Each row is a point on a landscape with many valleys, with its height.
A ball rolls from a point to the lowest of its 2 nearest points, and stops where none of them is lower. Distance is the straight distance between rows; heights are no part of it.
q_17 h=2.39: [144  93 136 163  80 107  75  46  77  88 163 132 123 139 149  81 118 132
 117 141 110 134 105 112 164 135  93]
q_856 h=3.15: [135 111 152 122 111 167 152 106  96  84  96 186 138 154 123  83 164 126
 150 140 148 120 162  48 102 134 120]
q_472 h=5.76: [121 158 143 110 147  86 149 181 116 148 135 101 159  71 164 179 120 187
 178 112 125 142 132 128 128 138 134]
q_81 h=8.02: [165  94 155  80 141 157 170 155 101 142  90 153  93  30 118 169 141 111
 194 134 113 100 105 143 133 119 116]
q_160 h=1.86: [ 90 116  64 183 149  69  94  96 172 109 196 123 166 133 105 225 110 111
  60 101 141 125 192 163  90  84 173]
q_482 h=2.14: [101 152  72 189 179 143 156 117 138 137 150 114 109 127 124 197 147 112
  93  79 133 145 136 120 113 127 165]
q_318 h=9.10: [110  78 149  98 113 102 143  78  82 101 106 137 101 165 113  94 138  59
  86 109 123 121 112 114 139 177 122]
q_646 h=5.53: [133  76 141 110  76 162 135 127  95 161 144 130 123 127 111 107 122 122
 179 143 133 123  84 103 169 149  80]
q_932 h=6.07: [118 107 158 106 172  83 138  89  82 115 151 121 168 116 151 123 148 145
 156 110  94 149 135 105 143 122 136]
q_89 h=5.55: [139 139 142 104 146 115 139 157  92 144 161 120 132  72 136 129 100 192
 215 153 120 156  94 132 165 147  93]
q_665 h=5.24: [133 112 132 125 117  81 106 175 134 163 103 130 119 118 132 123 104 148
 123 145 125 140 129 125 146 154  85]
q_925 h=8.63: [142  94 152  87 115 104 121  87 118 127  87 148 158 155 132  68 157 128
 163 186 104 120 122 130 117  98 146]
q_264 h=2.51: [121 113 149 150 124 162  79  54 121  89 183 124 148 174 115  98 121 103
  82 110 119  98 127 138 136 108 152]
q_29 h=6.11: [128 134 122 103 135  99 173 154  80 105 125 151 158 102 139 108 140 153
 160 124 158 174 145  43 127 153 112]
q_120 h=6.51: [138  97 167  99 100  63 116 167 112 195 127 101 188 144 142 150 108 138
  97  97 147 154 159 117 134 110 149]
q_398 h=5.72: [154 133 114 103 104  99 133 200 160 186  78 117 135 144 131 122 111 157
 109 147 162 181 126 118 109 120 121]
q_989 h=8.84: [123  87 124  93  91 105 121  83 116 136 101 134 122 173 134  82 148  63
 115 153 122 119  65 127 130 119 143]
q_214 h=5.54: [113 134 114 162 111 122 151  81 107  56 149 147  95 111 175 126 147  86
 110 134  98  94  96 133 187 137 149]
q_242 h=5.94: [109 131 153 106 197  61 147 127  89 150 149  94 161  88 145 169 133 154
 147  97  94 134 132 141 122 130 154]
q_379 h=8.35: [156 141 161 111 112 162 114 173 146 184 164  58 158 114 129 142  75 144
 139  68 142 101  87 185 131 124 127]
q_880 h=1.09: [109  78 109 190 149 109  99 104 134 132 208 130 161 141 116 200  99 112
  73  87 108  94 166 139 140  89 159]
q_219 h=8.36: [149 138 150 110 124 154 135 119 100  79 102 193 130  65 124 116 156 172
 223 200 101 122 149  97 115 107 101]
q_301 h=7.75: [154 160 138  99  94 154 114 160 176  78 100  86 138 123 150 115 132 108
 123 125 170  82 138 149 120 155 128]
q_802 h=4.19: [125 130 144 102 143 144  87 100 159 130 124 102 124 194  96  48 129 101
  96 124 132 130  93 159  99 128 126]
q_88 h=3.80: [ 86 150 136 116 150  63 134 155 164 131  85 159 119 170 130 148 136 111
 107 155 105 123 190 145  92 148 135]
q_113 h=2.97: [152 108 159 133  95 156  87  88 130 105 182  98 197 148 127 131 127 122
 105  91 152  74 150 122 134  86 155]
q_679 h=7.02: [171 104 138 171 127  57 115 142 129 130 110 141 143  61 179 190 111 137
  79  91 122 125 174 100 137 107 125]
q_518 h=8.47: [124 132 133 102 120 127 136 109 121  78  82 171 113  91 136  99 153 124
 182 204  96 105 126 140 123 103 140]
q_400 h=4.11: [125  97 179 142 116 147 113  90  82  71 152 147 101 125 133 145 121 104
 127 106  81  78 159 142 150 138 105]
q_852 h=2.80: [137 171  75 215 137 114 112 130 163 142 163  97 128  90 161 180 118 147
  94  90 130 147 130 135 147 109 164]
q_631 h=6.87: [145 151 153 104 117 131  76 136 148 133 130 112 146 133 134  83 118 171
 176 178  99 108 104 180 132 122  88]
q_533 h=6.38: [128  89  98 120 139  90 176 136  89 156 102 161 121 113 122 112 150 119
 118 146 144 172 109  55 148 125 128]
q_680 h=2.37: [ 98 163  75 190 154  76  98 119 171 109 173 106 161 127 133 195 113 157
  85 107 145 152 185 139 112 122 160]
q_366 h=2.66: [114 175 125 133 141 146 120 135 142 118 176  93 137 149 117  79 111 163
 138 123 153 145  91 133 161 163 115]
q_437 h=3.34: [123 105 162 123  97 148 109 133 151  96 153 126 198 158 121 169 136 122
 112 111 141  65 210 108 123 111 146]
q_321 h=2.83: [ 91 131 148 143 145 154 168 101  76  94 146 194 131 174 120 109 161 155
 158 129 118 146 185  56 108 134 128]
q_837 h=8.22: [153 121 155  71 140 162 141 147 107 134  93 170 114  49  83 120 146 141
 214 181 136 130 110 118 113 115  98]
q_597 h=3.81: [148 101 152 123  93 115 108 166 146 100 112 134 161 113 128 181 123 102
  82  96 152  67 213 104 124 123 118]
q_897 h=4.94: [134 153  91 112 154 134 151 150 141 123 126 119  79  74 116 107 107 111
 148 151 123 125  48 172 158 136 135]
q_466 h=2.65: [108 101 118 152 122 147 149 136 138 140 112 190 102 202 104 135 139  92
  81 108 135 138 167  77 127 136 113]
q_193 h=2.94: [130 133 126 139 149 113 142 104 141 106 120 114 133 114 152 159 146  90
  86  86 121 121 131 119 123 116 171]
q_311 h=4.22: [ 76 183  95 147 144 108 147 129 167  68 139 127 120 148 125 145 114 107
  85 112 129 105 188 156 122 182 144]
q_53 h=2.26: [124 170 121 127 150 143 123 122 147 126 171  69 163 174 115  97 124 145
 113  92 182 166 121 108 110 131 147]
q_237 h=6.88: [157 122 118 117  85 161 160 167 125 209 113 108 143 120 163 156 125 121
 131 124 150 154  69 112 156  76 169]
q_936 h=3.03: [135 124 111 177 110  83  77  60 132 105 164 132 140 159 159 112 121 117
  69 131 111 122 111 126 155  94 145]
q_86 h=7.35: [189  66 137 155 128  75 125 128  88 145  94 152 105  53 162 156 108 134
 112 111 115 142 123 107 147 114  90]
q_252 h=2.24: [144 161 128 157 103 193 129 132 144 133 135 127 172 141 147 137 166 171
 158 126 161 125 168  74  88  98 146]
q_751 h=5.33: [105 181  82 112 160 141 132 135 165 148 149  85 104 140 123 105 123 117
 110 116 115 125  51 194 122 139 158]
q_742 h=4.67: [121 102 141 149 109 174 113 111 112 108 133 169  57 130 118 117 114 118
 133 159  91  92 119 151 167 151  66]
q_868 h=3.06: [133 137 125 157 145 181 106 115 122 132 158 139 116 151 106  84 127 182
 161 143 124 155 134 112 135 120  89]
q_83 h=5.89: [137 137 107 174  83 126 137 104 103  64 123 174 121 102 185 123 141 138
 160 169 115 110 124  96 170 133 114]
q_924 h=6.59: [137 131 159  66  80 128 126 172 138 152  86 100 154 132 127  75 115 142
 184 185 137 124  75 161 135 124 119]
q_205 h=6.47: [163 118 105 151 120 123 139 134 150 200  87 123 123 102 166 180 149 105
  96 121 119 142 101 134 120  66 194]
q_913 h=5.82: [126 160 107 145 152 168 125 175 168 193 137  66 124 101 124 189 124 172
 147 101 140 143 117 191  87 126 155]
q_725 h=5.73: [104 162  94 122 144  69 125 156 143 181 141 101 145 140 146 123 102 137
 110 134 110 154  83 165 132 119 166]
q_347 h=7.99: [132 164 142 103 109 133  88 161 196 118 120  71 170 160 121 132 111 114
 103 111 162 104 149 160  96 122 159]
q_427 h=4.64: [ 81 198  67 168 162 132 126 146 193  88 119 106 115 144 111 177 134 127
  98 113 146 126 178 180  59 165 150]
q_408 h=3.95: [128 129 122  85 133 181 155  92 122  77 106 132  87 154  85  37 125 114
 143 146 158 146 110 118 114 156  88]
q_581 h=7.72: [192  88 151 103 140  99 148 158 109 166  70 135  93  27 139 167 109 128
 145 117 125 130  99 147 127 115  96]
q_235 h=8.58: [148 170 149  96 127 210 149 136 124 105 145 115 150  97 133 140 150 152
 222 135 127 105 116 124 134 119 140]
q_789 h=6.54: [ 99 102 109 108 144 151 183 158 109 155  90 183  90 126  89 114 149  95
 142 164 130 135 110  97 123 134 131]
q_12 h=5.95: [124  71 127 122 146 106 112 106  88 144 104 181  69 103  89  83 128 142
 142 191  94 175 125 118 118 115  72]
q_717 h=5.14: [102 130  99 184 118 163 126  96 130  97 144 166  72 151 129 117 127 104
  90 136  99 108 119 154 163 140 128]
q_970 h=6.08: [123 147 104 153 155 163 143 137 144 181 125 105 121  87 146 188 147 142
 153 120 103 141  89 158  99 100 183]
q_471 h=9.27: [ 85 119 131 115 129 110 156  95  81  66 145 147  82 143 117 110 115  94
  84  93 124 140 146 117 161 182 105]
q_818 h=4.54: [120 109 136 119 124  94 128 192 148 141  70 175  98 124 118 173 120 124
 108 150  93 102 183 143 126 166  89]
q_669 h=1.87: [135 166 133 122 142 151 134 145 146 135 138  85 181 126 128 135 144 166
 147  90 170 147 167 104  86 127 140]
q_388 h=9.45: [ 95 176  71 159 175 150 176 127 145 121 136 151  94 175  97 118 134 136
 101 107 161 181 156  80 108 158 140]
q_763 h=3.45: [136 128 127 140 114 220 118 106 136 120 120 156  84 185  86  49 137 142
 152 150 149 126 120 117 113 118  94]
q_44 h=5.15: [131  91 133 139 105 200 155 120 105 122 129 162  82 105 113 126 136 102
 156 134 121  99  82 111 174 140  97]
q_698 h=5.07: [108 178  90 138 150 111 127 145 205 147  87 101 111 149 112 173 147  99
  90 118 140 145 150 174  67 131 169]
q_115 h=4.43: [148 144 112  93 158 181 144 110 134 112 115  92  88 108 101  69 136 117
 148 131 155 149  66 143 127 138 112]
q_552 h=5.66: [145  77 128 130 134  77  89 112  93 158 134 132 111 124 114  84 111 152
 126 157 111 180 105 121 146 127  70]
q_461 h=3.64: [ 93 132 121 137 133  85 137 137 137 120 150 113 137 150 138 168 113  87
  88  97 122  81 142 158 146 153 158]
q_456 h=6.28: [128  81 162 112 132  56 119 123  84 189 131 131 172 149 151 138 128 122
 120 121 102 131 121 107 150 115 151]
q_351 h=4.79: [119 144 138  88 146 143 134 124 159 164 129  86 139 185 107 118 131  67
  84  87 130 110  78 183 106 132 171]
q_380 h=8.48: [168 149 154 108 115 194 123 166 139 170 153  87 138 100 125 146 116 162
 195 116 133 111  84 157 145 130 111]
q_207 h=3.00: [174  88 145 146  95 161  87  61  95 111 149 105 121 135 118  81 110 123
 104 107 146 138  91 108 147 128  71]
q_204 h=6.21: [149 131 135  73  81 136 144 170 154 172  69 102 145 163 132  79 129 109
 142 158 177 143  91 120 119 114 152]
q_589 h=6.74: [145 133 125 154 101  48 124 172 133 175 125 108 178 104 179 198 101 144
  94 113 150 153 158 118 135  91 151]
q_747 h=7.38: [143 158 130 124  93 111 105 150 153  95 101 114 119  90 176 147 118 120
 131 151 106  76 118 178 152 139 139]
q_59 h=5.86: [124  94 141  66  97 113 147 140  71 113 124 136 142 105 102  91 125 138
 194 160 164 152 108  77 145 172  76]
q_171 h=3.28: [ 99 135 127 118 124 100 157 145 144 128  90 172 116 208 111 104 144 105
 128 155 135 135 179  97 102 147 124]
q_375 h=6.24: [ 93 101 106 118 186 134 166 136  90 157 106 190  43 107  88 113 137 125
 126 162  81 157 125 137 131 136  95]
q_350 h=5.31: [134 134 129 117 177 124 135 128 110 124 155 110 110  86 123 136 112 145
 164 131  85 127  75 176 161 141 111]
q_678 h=2.60: [101 171 113 183 131 192 140  99 125  85 149 175 136 176 122 119 160 165
 151 129 134 126 192  85  84 127 141]
q_402 h=9.38: [ 75 148 107 145 179 124 178 118  88  96 163 156  83 145 112 121 120 146
 106 110 133 169 145 104 145 173 117]
q_32 h=3.60: [139  78 192 125 106 155 120  89  79  89 119 166 143 146 126 121 168  96
 131 111 111  99 169  74 113 127 109]
q_517 h=1.89: [102  84 118 178 148 128 126  99 136 160 163 162 119 174  99 179 132  94
  56  85 117 129 178  97 129 103 133]
q_373 h=7.07: [116 162 125 119 115 106 104 129 160  85 109 137 119 141 151  89 130 146
 156 186  98  91 124 187 140 141 116]
q_877 h=3.67: [163 117 149  99  97 121  65  86 128 124 131  76 155 161 116  53 119 113
 103 122 156 134  92 135 121 125 107]
q_308 h=8.17: [146 138 147  98 101 132  85 176 176 179 133  64 153 150 120 128  74 125
  83 101 158 127 125 174 125 125 127]
q_478 h=5.51: [126 147 126 123 152 136 117 184 178 197  92  91 133 114 105 189 132 143
 116 111 139 146 175 166  43 117 144]
q_186 h=6.13: [136 176 114 176 115 140 117 105 143  84 151 121 154  94 189 128 138 170
 163 161 112 119 130 122 136 115 152]

For each start below, name the point where the ball stops.
q_747: q_665
q_471: q_669
q_913: q_482
q_818: q_880
q_533: q_742
q_932: q_669
q_837: q_669
q_115: q_669
